Each row is a point on a tangle of strands that fork and nearly touch. The rows are in no order.
Two points are linked if the straight distance between their rows is under 99.5. Some points are linked to none.
j951: [-15   2  -8 -22 -23 -12   0   3  15 -21 -13  12   6 -19 -14   7  10  -2
   6  12   3 -33 -16 -17  30   6 -11  30 -17 -12  16  11 -10  -8  24  18
 -31  14 -38  29  31  -4  17  27  15  17  22  19   8 -23 -38 -23 -11  -8
  10  16  33  29 -15  19 -14   3   1  -2  40  -4  12]
j20: [-17   4  10   6  21   0  21  41 -42 -25  10  -8  22 -27  35 -26 -13 -20
  12 -18  16  43  48  14  -5  39   7 -34  23  -2  12  -4 -15 -20   4  17
 -26 -13  -6 -33  18 -21 -25  25  19 -17   8 -12  -1   8 -10   2   0  -3
  11  12   6  -4   1  -1 -13  17 -15  -9 -48 -10  -6]
j972: [ 17  21  19  16 -15  37   0 -19 -27  -7   0   8 -18  11   3  27   6   9
  -6 -13  -5 -16   6  33 -11 -17  23 -31  10  21 -19   4   9  21 -38 -38
  34   1  43 -18 -26  -6 -18 -41  -4  -2  -7  -9  -3  24  29   5  -2   9
 -21 -17 -24 -19  13 -45  28  -1  25  27 -29 -10   2]
j180: [ 17  -7   6  11  15 -20 -14 -26   7  29  18   3 -10  11   4  -8 -19   6
   8  20   9   1 -40 -31 -30 -26  -8   9  13  -4 -20  -3  22   1 -20  13
   8  36  17  26 -13   0  16  -2 -19   0 -14  27 -14  -8   8   4  26   3
  12 -20   8 -38 -16  40   1  -9 -10   6  41  -2  -8]
j209: [-18   1  11  -4  14  -1  13  33 -35 -24  11 -11  26 -28  19 -22  -6 -20
  13  -5  23  30  50   5   8  48   1 -19  14 -12  24   9 -19 -35   9  16
 -28 -24 -20  -5  17 -16 -26  37  25  -9  13  -7   0  -2 -24  -6   4  -4
   1  28  17   3   1   3 -28  27 -10 -10 -23 -12  -8]
j868: [  5 -11  18  36  28  26 -11 -33 -19 -27  -3  -3 -25   1  14  -1 -12  14
   1  16   9  16   5   3 -30  -7   5 -26  14   6 -29   6  16  33 -43 -16
   4  15  23  -9 -27  -7  -4 -20 -22  -2   5  -7  -1   5  31  24  23   2
 -18  -7   4 -35  -7 -22  25  12  11   8  -1 -11  12]
j830: [ -8   1  14  20  18  15   7  36 -37 -10  12 -17   6 -13  30 -21  -6   2
   7 -17  -6  30  42  27  -1  10  10 -47  29  13 -17 -30   1  17  -1  22
 -12 -14  12 -43 -11 -21 -18  -7  -3 -25 -10 -24 -21  12  24  19   1   3
   3 -10 -13 -26  -2 -31  14   1 -14  17 -62 -14   9]
j227: [-12  -2  10 -11   7  -3   2   7 -34 -30   9  -4  12 -29   9 -14   7  -8
   9   5  23  20  42   1   8  35  -3  -8  -1 -16  18  13  -8 -19  -1  10
 -28 -15 -31  20  24 -18 -32  24  18  -2  33   7  -2  -3 -20  -3   1 -13
   6  33  19  13 -12   8 -26  25   0 -14  -1  -2  11]
j480: [-25   4 -36 -19   7  12  14  46  -2 -24  -3 -10   2 -23 -11 -10   8  -5
 -18  13  12  -8  28 -31  49  24   5  21  -8 -18  12  -8  -9   1  32  38
  -9 -16 -62  13   9  -7  15  25  15   3   6 -25  -9 -14 -29  -4 -24  -2
   9  16  23   9   9   2 -11  -8   5  20  13   0  -9]
j816: [-35 -17 -30 -31 -31 -16   0  25  24   4 -18  15  24   4 -33  23   4  -8
   1  -1  -7 -33  -5  -2  38  12 -19  20 -26  -1  31  16 -13 -21  41  -2
  -6 -20 -22  13  22  21  18  32   2  18   8  14  14   0 -38 -27 -11 -16
   2  24   1  48   9  -2  -4  -9 -16 -11  20   5  -3]
j308: [-14  -9  15 -16   8 -17  -3  19  -1  -8 -11 -10  31 -29   0 -13   4   4
  20   6  22  10  13 -13  22  17 -15  24   0 -15  21  17 -16 -38  20  16
 -38 -15 -25  12  29  13  21  31  23   3  14  27   5 -20 -24  -4   0 -19
  33  29  25  31 -17  44 -22  21   1 -33  26  12 -15]
j637: [ 18  15  11   2 -23  -1  14  12  -5  18 -16  -4   7  18 -13   7  24 -12
  -4 -21 -15  -8  10  39 -10 -19   7 -12 -20  10   7 -11 -16 -14   6 -34
  20 -40  15 -32   9  20 -24 -13   0  -5  -1 -14  15  21  13  -4  -9  -5
   5  -3 -24  27   5  -3  15   8  -9 -16 -37  10  -9]
j250: [  7   1  14  14 -10  30  -3 -35 -10 -12   0   9 -26   9   5  17  -2  10
  -1  -6  -9  -4  -8  24 -16 -23  19 -31  15  15 -14  23  15  29 -49 -45
  28  16  48 -12 -31  -9 -10 -40 -18  -2 -14   6   4  27  22   3   5  -1
 -18 -14 -17 -12   1 -41  27   0  24  13 -19  -3  -4]
j60: [-13  -7  -7  -2  22  -5  -9  -7 -14 -26   5  -2  16 -23  15 -24   7   0
   5  21  18   1  18 -38  -1  25   5  34   6 -13  -5 -20 -10  -9  10  35
 -20  28 -12  35  22 -28   5  19  19 -18  20  26 -18   0 -24  30  -8  -7
  30  11  37 -23 -14  29 -12  17  17  -7  24  11  33]
j874: [-37  19 -29  17  27  17 -25 -28   9  12   5  -6 -28   3 -16  -7   2   1
  -8  11  11  -3  -9 -32   1  -1   0   6  12  -4 -24 -26  22  42   1  33
  23   0   9  16 -33  -8  23 -15  16  10 -41 -23 -12 -23  -2   2   1  25
 -23 -29 -25 -58  24 -28  -3 -17  19  50   0   1 -23]
j685: [ 11   3   8  -2 -27  25   4 -56   1 -23   5  14 -18   0  -3  41  12   7
 -13  -3  -4 -24  -5   1  12  -4  24  -2  -3  -1 -17  33  13  29 -28 -21
  13  20   6  23 -16 -12  -2 -11   0  15  -9  17   0   0  29   0  -4   0
 -27  -2 -12 -12   2 -32 -13 -17  26  14   7 -19  26]
j283: [-25  -6 -16 -28 -25 -19   5  25  24 -12 -16   7  15 -13 -28  12   3  -2
   8   6  -1 -31  -9 -16  42   5 -15  30 -23  -8  32  20 -10 -19  38   6
 -20  -6 -35  25  26   8  23  32  11  17  15  14   8 -19 -44 -30  -4 -15
  10  17  21  45  -8  14 -12  -4 -19  -7  34   2  -5]
j665: [-14 -27 -12  10  26  -9 -16 -18   6  15  17  -3  -4   6  11 -16 -14   7
   2  31   8  -3 -10 -48 -31  -2  -8  24  20 -11 -23 -23   4   0  10  32
 -14  36  28  27   9 -25  30   8  14 -10 -28   9 -30   5   4  41  21   3
  30 -12  22 -54  -8  21   4  -1   3   2  42   4  18]
j879: [ 32   3  22   1 -10 -22   3 -23  20   2  11  -5   0  -5   7   0  -7  -1
   4   7  -6  10 -27  -8 -21 -28  -3   9  -1 -10  -2  14   5  -6  -7  -8
 -11  22   9  19  12 -11  -1 -10 -15   3  21  35   9  -3  -5 -18  10 -13
   0   0  11   9 -21  38  -1  -4  -7 -32  36  -4   9]
j61: [ 19 -22   8   7  33 -23 -29  18  17  29   2  -5 -11  23  49 -33 -39  32
  11  16 -13  35 -32  -1 -72 -28 -13 -16  29  10 -10  12  21 -15 -33 -20
   0  17  28 -36 -23  27  -3 -31 -46 -23  -3 -10   4   0  22  35  44  17
  31 -21  -3  -1 -13  21  14  16 -30 -26 -15  19 -36]
j188: [-17  18  -6  42  40  28 -14 -13 -14 -21   4 -12 -24  -8   1 -18   1  10
   7   6   9   8  14 -16 -23   5  -3 -26  28   8 -32 -20  12  41 -22  23
   8  -4  20 -13 -29 -21  -3 -21  -5   0 -19 -25 -14 -14  24  22  16  23
 -25 -18  -5 -68  12 -28  20  10   7  35 -10 -21   5]
j474: [ 16 -17  -5  19  38 -17 -34   7  -1  21  -4  -7 -19  19  43 -27 -34  33
  16  25  -4  27 -35  -7 -77 -18 -14 -20  22   5 -13   2  22  -7 -40 -18
   2  14  25 -35 -32  26   5 -28 -39 -20 -14 -23   2   4  34  44  43  22
  29 -18  -1 -18  -6   9  15  14 -30  -7 -11  15 -25]
j385: [ -6   0 -12 -21 -33   2  -4  -3  11   1 -29  25  29  20 -38  30  22 -17
  -1  -6 -14 -46   1  21   7   9 -12   4 -38  -3  31  20 -13 -20  19 -33
  18 -21 -19  -7   3  23 -27  28 -10  20  12  22  27   3 -26 -23  -9 -19
   3  15 -16  48   8  -5   3  17   0 -26 -10  -3  29]
j103: [ -4  12   5  -2  14  -5  25  32  -5   1  12 -18   0  -2   7 -21   3 -11
 -13 -17  -3  23  28  16   6   9  11  -7   9  15   2  -9  -6 -10   6   7
  -9 -24  -1 -21   3  -1 -11   4   6 -14   1 -18   2  -4  10  -1 -13  -1
  -1   1   7  -1   8  -1   4  12  -6  -7 -21  16  -9]
j515: [ -3 -10 -27 -15 -22  -1   6   5  21  24   3   7  -4  22 -21  10  14 -17
 -11 -16  -7 -12 -11  11  20  -3  -4  11 -24   5  15 -14 -18   4  19  -3
   9 -12  -7  -4   1  14   0   0  -1   5 -14 -29   5  11  -3  -8 -23   4
 -18  -1 -10  17  15 -15  -1 -21   4  14  -5   7  -7]
j658: [ 33  -3  34  10 -10  -1   0 -45  -4  -5  -1   2  -6  -7  15  14 -10  -1
  10   9   0   1 -18 -12 -26 -23   6  10   0  -7 -11  19   8   1 -23 -17
 -15  35  12  25  11 -12  -2 -13  -9  -8  29  45   4   5  -6  -5  13 -14
   1   1  26  -4 -17  29   5  -4   5 -28  26 -11  34]
j270: [  9   5  22   8  29  10  -8  10 -16  10  -4 -20 -20  17  21 -22 -24  24
   8  -1 -13  24 -20  23 -36 -14  -3 -38  34  30 -16  -9  22  13 -26 -18
  11  -4  39 -34 -32  10   4 -36 -21  -7 -20 -28  -1   9  27  21  27  23
   4 -28 -22 -27  -2 -26  30  11 -18  13 -31  21 -28]
j49: [  3  14   8   9   3   8   9  35 -29   7  13 -21   7  -2  11 -12  10   6
   3 -23  -4  14  38  29   7   3  10 -36  12  18 -12 -29  -2  14   7  19
   3 -27  20 -33 -10  -4 -13 -11   3 -17 -15 -22 -24   8  21   9 -15   8
 -11  -8 -17 -22  10 -32  18 -11  -1  26 -59 -19   3]
j370: [ -5  -2 -26 -22 -25  10  14   9   0 -14  -8   6  -1   3 -17  15  16  -4
 -21   3  -1 -24  20   6  34  23   2  12 -18   0  14   6  -7  15  17   1
  -2  -7 -43  16  10 -10 -21  11   8  13   7 -15  -4  -4  -9   7 -27  -2
 -17  13   1  11  11 -28 -16  -4  14  24   4  -1  27]
j10: [-23  -2 -52 -28 -10  11  21  43  -6 -16  -8  11   6  -4 -22   7   6  -6
 -21   3   6 -20  27 -14  45  24  -2  19 -17  -3  15  -4 -15  11  38  18
   1 -21 -49  15  13   0  -3  20  11  11   7 -25  -6  -1 -29  -1 -30  -5
 -14  17  13  21  18 -17  -4 -10   0  25   3  -1   6]
j766: [ 13  18  27  11 -24   5  16  15 -21   7  -6  -7   1  10   0  11  16  -4
 -10 -17  -7   2  19  39 -10 -18  20 -20  -8  24 -10  -7 -12  -3  -7 -35
  19 -23  25 -25  -6   3 -26 -25  -6 -11   6 -14   6  22  19   4  -8  -1
  -2  -8 -18   7  -3 -22  16   1   4  -2 -41  -4   1]
j196: [  8   0  -5  -1 -27  24   5 -40   3 -17   6   2 -17   1 -13  32  16   4
 -15  -9  -3 -25   4   8  21   6  17   6  -9   2 -16  13   4  29 -10 -11
  16   5  -8  16 -16 -12  -5  -8   2  12 -11   0  -7  -2  24  12 -12   8
 -34  -1 -16 -11  11 -33 -15 -15  28  30  10 -14  27]
j207: [ 15   3   9  -2 -15   2   0 -36   9 -17   0  11  -7 -15  -3  10   7  -3
   1   9   6 -11 -26 -19  10  -4   6  32 -10 -13 -13  -2  -4   5   3  14
 -23  44 -22  41  22 -21   9  13  11   5  18  26   4 -14 -21  -5  -6   0
   1   4  36 -10  -7  17 -20  -2  21   7  36 -15  39]
j289: [-23   1 -29 -15  20   4   0  30  -1 -21  -8  -4  11 -26   3 -14   5  -3
  -6  15  18   0  22 -36  30  23  11  26  -1 -33   5 -18  -6  -6  28  48
 -14  -5 -54  25  21 -10  20  29  24   1  11  -4  -4 -15 -30  -1 -14  -4
  34  18  32   1  -2  20 -13   4  19   7  26   5  -9]
j86: [ 10  -1  11   8  -6  15 -13 -46   6 -15  10  10  -9  -9  -3  16   3   0
  -3   9   9  -8 -25 -21  -6  -9  12  19  -1 -16 -26  -6   0  13  -6  16
  -8  49  -5  36   6 -25  15   2   4   3   0  33  -9 -10  -2   1   7   6
 -11  -8  25 -35  -5  12 -11  -5  20  13  33 -18  29]
j14: [  1   5   9  -1  16 -26  16  46  19  15   9 -11  16  11  15 -28 -17  -7
  -6 -18 -20  39   1  18  -9   2  -9  -8  13   5  12   3   9 -40  12  -7
  -3 -25  15 -38  16  26   9   1   2 -16 -19  -2   8  -2  -1   5   0 -11
  29   0 -10  31   6  23   4  34 -29 -49 -17  38 -62]
j215: [ 11  17  -1   1   7   3   4  44 -17  36   6 -22   2  12  -8  -8  17   0
   6 -20   0   0  31  26  12   0   4 -29  -2  17  -2 -39 -15   8  17  22
  10 -36  12 -28  -7  20  -1 -10  13  -6 -26 -38 -26   5  16   4 -16  15
 -16 -10 -19 -15  22 -22  19 -24   3  37 -51  -9 -10]
j47: [ 11   8 -20  -9 -26  18  16 -14 -14 -17   2   8  -5   1 -17  22  14   1
 -25   0   0 -30  23  14  30  22  10   6 -12   0  -2   0 -12  33  11  -2
   8  -3 -33  14  -1 -19 -29  -5  11  18  -6 -10  -8   0   3   5 -24   7
 -30  10  -5  -6  14 -40 -16  -8  22  43   0 -12  45]
j341: [-27 -20   7 -18   6 -20   5  48  10  -5  -8 -10  28 -21 -17  -4  -3  -7
   4   1  11  13  13   2  42  29 -22  24   2 -15  38  20 -15 -49  33   6
 -30 -31 -27  -5   8  26  15  32  16   5   1  10  13 -23 -27  -7   0 -17
  31  32  15  40   1  24  -9  16 -10 -25  21  12 -37]
j473: [-16  -1 -18 -11  17  -3  -8   9   0 -17  -4  -2  12 -24   8 -15  10  -7
   2  19  14   0  15 -37  15  22  11  33  -1 -27   0 -21 -14 -10  27  43
 -20  16 -36  36  26 -18  21  29  26  -3  20  13  -7 -10 -27   7 -18  -2
  34  17  41 -12  -6  26 -14   6  21   6  29   6   7]
j841: [ 22   3  13  -3 -15 -29   8 -14  34   6  13  -2   8  -1 -11  -4  -2  -5
   0   3   0   1 -38  -8  -3 -26 -13  23  -5  -6  15  11   9 -14  -3  -7
  -5  15  -2  27  18  -2   3  -5 -13  15  20  26   7  -3  -8 -35   2 -11
   6   3   7  17 -24  41 -15  -4 -17 -29  44   3  -6]
j566: [ 14  -8  29  19  -4  24  -3 -38  -8 -18   0   8 -24   2  11  19  -9  14
  -4   5   2   9   3  13 -18 -15  21 -29  12   4 -19  26  14  25 -43 -36
   6  16  27   2 -28 -15  -6 -25 -21  -3  10  13   8  16  27   7  15  -7
 -16  -1  -1 -10 -12 -20  19   1  24  -5  -1 -14  15]
j798: [ 19   2   6   7   3  -2 -10 -40   8   9  20  14  -7  -3  -4   4  -8  -6
   4  16  10  -7 -43 -27 -18 -16   5  20  11 -10 -21  -3   9   1 -16  13
   8  54  15  32  -3 -11  22  -6  -9   5  -3  34 -16  -6  -3  -5  23   3
  -3 -17  16 -40 -12  32  -8  -8   4  10  43  -9   9]
j686: [ 22  28  19  15 -28  25   7   1 -37   2  -4   7   1   9   7  26  15   4
 -12 -21  -3 -18  22  38 -13 -20  21 -31 -10  23 -19  -7 -15   5 -18 -35
  32 -13  20 -24 -24  -5 -40 -29   1  -6   6 -11   4  20  30   9  -5   3
 -10 -11 -24  -2   7 -33  21  -6  14  25 -45 -17  19]
j485: [ 16  14  -5   1   1   5   5  35  -5  45  -8  -6  -9  20 -26  11  24   1
   0 -28  -7 -22  -3  27  15  -7   8 -34 -21   5   9 -47 -26   0  18   8
  32 -42 -11 -19  -8  26  -3  -9  11   4 -20 -45  -5  17  20 -10 -12  17
 -24 -14 -29  -1  27 -21  22 -31   6  30 -43  -3  -9]
j713: [ 15  10  -1 -14 -38   7   1 -29  23   4 -20  32  19  25 -26  36  15 -22
  -7  -5 -22 -32  -4  17  -5  -3  -8   0 -35  -1  21  19 -11 -13   5 -43
  27  -9   1 -10  -9  16 -43   5 -16  17   7  23  30   7  -9 -22 -14 -18
  -4   5 -19  47  12  -9   3  -3   5 -18 -12 -14  39]
j807: [ 18 -11  33  13   0  -5  -8 -42 -23 -26  -7  -1   7 -14  21  -4  -9   7
  13  15   7  10   3 -10 -29 -13  -7  14  -2  -2  -3  17   5   1 -14 -17
 -28  29  16  18  20 -17   0   4  -2 -20  48  40   3   8 -12  10   6 -18
  16   4  33   5 -31  31   4   7   1 -48  15  -5  44]
j659: [  5   0 -10 -16 -26 -28   4  -3  41  13   7  -9   7   5 -11   4   3  -9
  -6   2  -7  -8 -27  -9  20  -9  -9  21 -15  -5  12   8   6   1  18   5
  -6  11  -9  20   5   0  17   6  -4  13  10   3   4  -9 -13 -34 -10  -6
  -8   1  -2  22 -13  15 -15 -17 -17  -2  28   6  -8]
j154: [ 17  -4  25  11 -17  25  -1 -56  -2 -25   4  15 -22  -4  11  39  -1   9
  -7  -3  -4 -11  -1   6  -9 -18  27 -15   3  -5 -19  33  15  26 -43 -28
   4  25  15  17 -16 -18  -7 -16 -12   2   2  30   5  11  27  -2  12  -4
 -19  -3   3 -10  -6 -19  -1 -14  25  -1   7 -19  31]
j562: [ 17  18  10   6  -6  -6  17  30   3  38 -23  -6  13  20 -17   4  26  -8
  10 -24 -19 -11  10  38  -5 -20  -1 -23 -23   8  10 -16 -22 -17  10 -32
  25 -59   0 -44  17  38 -19 -13  -4   1 -10 -30  17  27  11 -12  -6 -12
   5  -5 -40  37   6   4  22  -6 -17 -24 -46  16 -23]
j63: [-14   0   9  21  27   3  18  47 -41 -12   9 -12  15 -17  48 -33 -15 -11
  12 -13   0  50  47  19  -4  24   7 -44  26   6  -6 -21  -2  -6   1  16
 -22 -12   1 -52  11 -20 -21   8   9 -27   0 -18 -11  15  15  14   5   1
  12  -4  -7 -14  -4  -6   7   6 -16  -4 -58  -6  -3]
j756: [  1  -7  26  18  16 -14 -11 -24 -38 -27  -4   0  20 -16  22 -26  -2  10
  11  16  17  16  19 -20 -23   3 -11  12  -1  -3   1  10   8 -14  -6  -6
 -26  22  10  13  26 -18  -1   7   7 -35  43  39  -4   9 -18  26  10 -17
  26   9  33   2 -36  33  -7  14  -2 -49  11   5  33]
j360: [  7   5 -25  -8 -19   2  -9 -46  18  27   5  13 -22   4 -24  34   0   2
  -3   9   5 -21 -31  -9  18 -20  -2  22  -3  -2  -5   5  28  29 -27   9
  33  28  14  18 -17   7  28  -7  -1  26 -14   4 -10 -11   8 -30  -9  21
 -37 -20 -33 -14  -4   2 -15 -34  -1  41  28 -15 -11]
j670: [  8 -10  11   5  29 -25   6  37  18  20   8  -9   0   5  32 -33 -31   8
   2 -10 -18  47  -7   7 -31  -8  -9 -10  17   7  -2   5  11 -30  -1  -5
  -6 -16  18 -33  12  18   5  -8 -19 -22  -8   3   1  -5  10   9  20  -9
  28  -4   0  22   3  30   1  32 -25 -54 -18  34 -47]
j226: [-31  20 -15  29  32  23 -15 -20   0  -5   7 -16 -29  -1 -14 -18   7   6
  -3   6   9  -1  -1 -25 -14  -1   0 -10  15   6 -27 -22  24  44 -12  30
  18  -2  19   3 -30 -15   8 -25   9  10 -33 -29 -15 -20   9   9   8  30
 -26 -25 -18 -66  24 -29  14 -10  13  45  -8  -3 -14]
j876: [ 16   0 -20 -15 -34  10  -1 -46  19  21   8  23 -17   4 -29  45   2  -2
  -2   0   2 -33 -32  -2  20 -14  -2  22 -11  -5  -2  18   9  24 -18  -4
  36  29   6  18 -15   5  13  -3  -1  31 -12   1  -7  -3  13 -27  -7  19
 -36  -5 -34   0   2 -14 -19 -36   2  34  25 -21   4]
j12: [ -2   2 -20  -9  -9  12  -2  16   7  33   4  11 -17  27 -32  11  11  -5
  -7 -26  -3 -17 -13  15  22  -4  -3   2 -18   7  12 -38 -28   8  21  13
  19 -19 -12  -5  -8  27   7  -9   9  10 -24 -46  -5  14   6  -8 -16  11
 -29 -17 -20   1  31 -23   9 -25  13  38 -17   5 -15]
j795: [-11  -6  17  11  25 -13  -9  -6 -34 -29   1  -1  26 -27  21 -35   7   1
   9  23  23  12  25 -29  -8  30  -3  16   7  -9   3   2   4 -20   0  16
 -21  11  -3  21  26 -25  -4  19  17 -29  36  29 -13   9 -22  29   3  -9
  30  10  34 -10 -31  35 -13  18   1 -33  10   5  28]
j258: [  9   9   1  -7 -16  -6  -1 -18  17 -13  -2  10   1 -13  -5  -2   7 -12
   5   9   4 -17 -28 -26  11  -3  -2  34 -10 -15   9  -5  -8  -9  12  17
 -26  39 -25  42  25 -15  13  13  11   7  22  26   9 -13 -31 -18 -10  -1
   9   9  35   4  -7  28 -19   2   7  -3  40  -8  25]
j836: [ 12  -8 -15 -19 -38   5   0 -22  27  22  -5  34   9  22 -28  40  11 -19
  -9  -8 -24 -37 -20   0  16  -2   0  13 -29  -2  15  15 -16   3  11 -28
  29   7  -8   6  -2  10 -22   3 -15  21   2  10  17   0  -1 -22 -13  -4
 -17   3 -23  35  12 -16  -7 -30   3   1  12 -19  28]
j939: [-11   0  11 -11  -4 -12   3  -5  -4 -23  -5  -1   2 -12  -1   1  14  -4
   1  -4   2   4  23  10   7  20   0   0 -11  -8  14  14   2  -7   2  -5
 -26 -11 -14  21  17 -10 -26  15  10   2  27  14  15  -6  -4  -2  -7 -16
   5  24  14  21  -5   6 -14  15   4 -19  10   0   9]
j400: [ -8  -9  -5  -3  23 -40  15  50  33  17  13 -11  24   6   9 -29 -22  -9
  -2 -13 -11  27  -8   6  12  10 -18  12  15  -2  23   8  -2 -51  25  12
  -9 -28   0 -31   6  32  27  21  17  -4 -24  -6  11 -12 -15  -5  -4 -11
  29  15  -9  33   9  37  -9  24 -22 -46   3  37 -70]
j413: [  4   1   6  21  49   2 -22  13 -13  10  -9 -16 -26  17  32 -29 -30  28
  14  14 -12  31 -33  -3 -63 -10 -13 -32  37  15 -15  -7  25  11 -33 -12
   9   6  30 -40 -32  18   8 -32 -24 -10 -26 -37  -1   5  35  29  40  28
  18 -27 -17 -30   5 -16  27  16 -29   8 -20  25 -27]
j905: [  6   8  30  13  16  12   6  24 -21   8   2 -16  -9  12  21 -19 -14  14
   1 -10  -9  24   2  31 -13 -15   6 -35  24  32 -17 -15   9   9 -12 -21
   3 -14  36 -32 -20   5  -2 -24 -15 -14  -7 -20  -5   8  32  14  17  18
   0 -19 -11 -22  -5 -26  28   8  -5   6 -40   9 -15]
j911: [-13   6 -26   4  -1  13 -16 -37  17  16   7  -3 -28   6 -19   7   4   5
   1   6  10  -4 -22 -10  11  -8  -1  11  -2   1 -14  -7  26  36 -11  22
  26  14  16  21 -30   0  28 -10   0  13 -35  -8 -13 -14   1 -12  -6  13
 -25 -18 -27 -28   9 -12 -13 -24  14  40   4  -1 -18]
j359: [-17 -19  -6 -14   5 -36  12  45  27   9   2 -11  29   0 -10 -13 -10  -8
  -3  -5   0  18  -4   0  32  13 -21  16   3  -8  34  15  -7 -53  36   5
 -15 -31  -5 -27   7  33  26  25  14   6 -17   1  17 -11 -24 -11 -10 -12
  24  24  -4  42  10  27  -7  16 -25 -35  13  27 -58]
j578: [ -6  -2   4 -16   7 -21   1   4  17  -8  -7 -11  16  -9   1 -12   3   0
   7  -1   4   9   6  -6   9  11  -3   6  -9 -11  14  11  -3 -19  13   9
 -31 -13 -13  14  23  -2   7  16   9   5  15  21  13 -13 -13 -12  -5 -18
  13  20  15  24 -11  27 -12  14  -2 -31  19  13 -11]
j586: [ 11 -10 -24 -25 -39  10   6 -37  22  25  -3  33  -4  18 -24  48   4  -5
  -6  -5 -13 -39 -28   0  25  -4   0  22 -20  -4   7  10 -12  16   2 -15
  30  14 -10  13  -7   1  -3   2  -7  26  -8  -4   8  -1   5 -20  -7  10
 -32  -1 -26  21  16 -22 -12 -40   7  26  20 -23  28]
j324: [ 12 -14  18   5  21 -19  -7  29  19  27   5  -8 -10  16  40 -29 -38  18
  -2  -2 -23  47 -22  15 -47 -25  -8 -18  25  13  -5   5  15 -18 -11 -20
   1   0  24 -35  -3  20   0 -25 -38 -27  -5  -4   1   0  15  16  30   4
  27 -19  -5  16  -6  15  12  26 -25 -38 -24  26 -41]
j136: [ -1  -4   5  39  48  22 -21 -28 -21 -17  -3 -12 -27  -2  10 -14 -16  17
   6  17  10  15  -1 -13 -42   0  -6 -24  17   9 -36 -10  19  31 -35  -3
   5  12  27 -15 -28  -8   8 -20 -14  -5 -10 -13  -5   4  33  26  30  16
 -11 -10   6 -50   1 -19  26  17   3  16   0  -5  -1]
j279: [-27 -11 -29 -22 -32  -9   2  24  14   8 -24  27  23  19 -39  20  17 -11
   0 -10 -11 -36   3   5  27  11  -9  10 -31   4  33  12 -22 -19  37 -16
   9 -26 -23  -3  16  24  -8  29  -1  17   6   7  19   6 -33 -17 -14 -16
  -6  18  -5  44  18  -8  -2   5  -5 -16   0   2   4]
j280: [ -8 -12 -28 -22 -30 -16  -2  -1  37  25   2   0   3  12 -13  11  -3 -12
  -8  -1  -3 -14 -23  -9  27  -9  -8  26 -24  -4  14  -2  -5   9  19  14
   6   3 -11  10   0   7  23  10  -6  10  -1 -17   5  -5 -12 -26 -19   0
 -16  -1  -8  26  -4   5 -10 -29 -11  11  19   4  -7]

A fork is a point with three links, a tip a point with one. Leave the first point through the second and follow the links. Name the first fork or tip that comes.
j385; j279 => j180
j972; j686 => j562
j670; j324 => j905
j360; j911 => j566

Name the points in between on the shortest way along the links from the first point to the second, in order.
j830; j359 => j63 j20 j209 j227 j939 j578 j308 j341
j658; j49 => j879 j841 j659 j280 j515 j12 j485 j215
j370; j879 => j10 j480 j289 j473 j60 j795 j756 j807 j658
j562; j154 => j637 j766 j686 j972 j250 j566
j207; j586 => j258 j951 j283 j816 j279 j385 j713 j836
j341; j14 => j359 j400
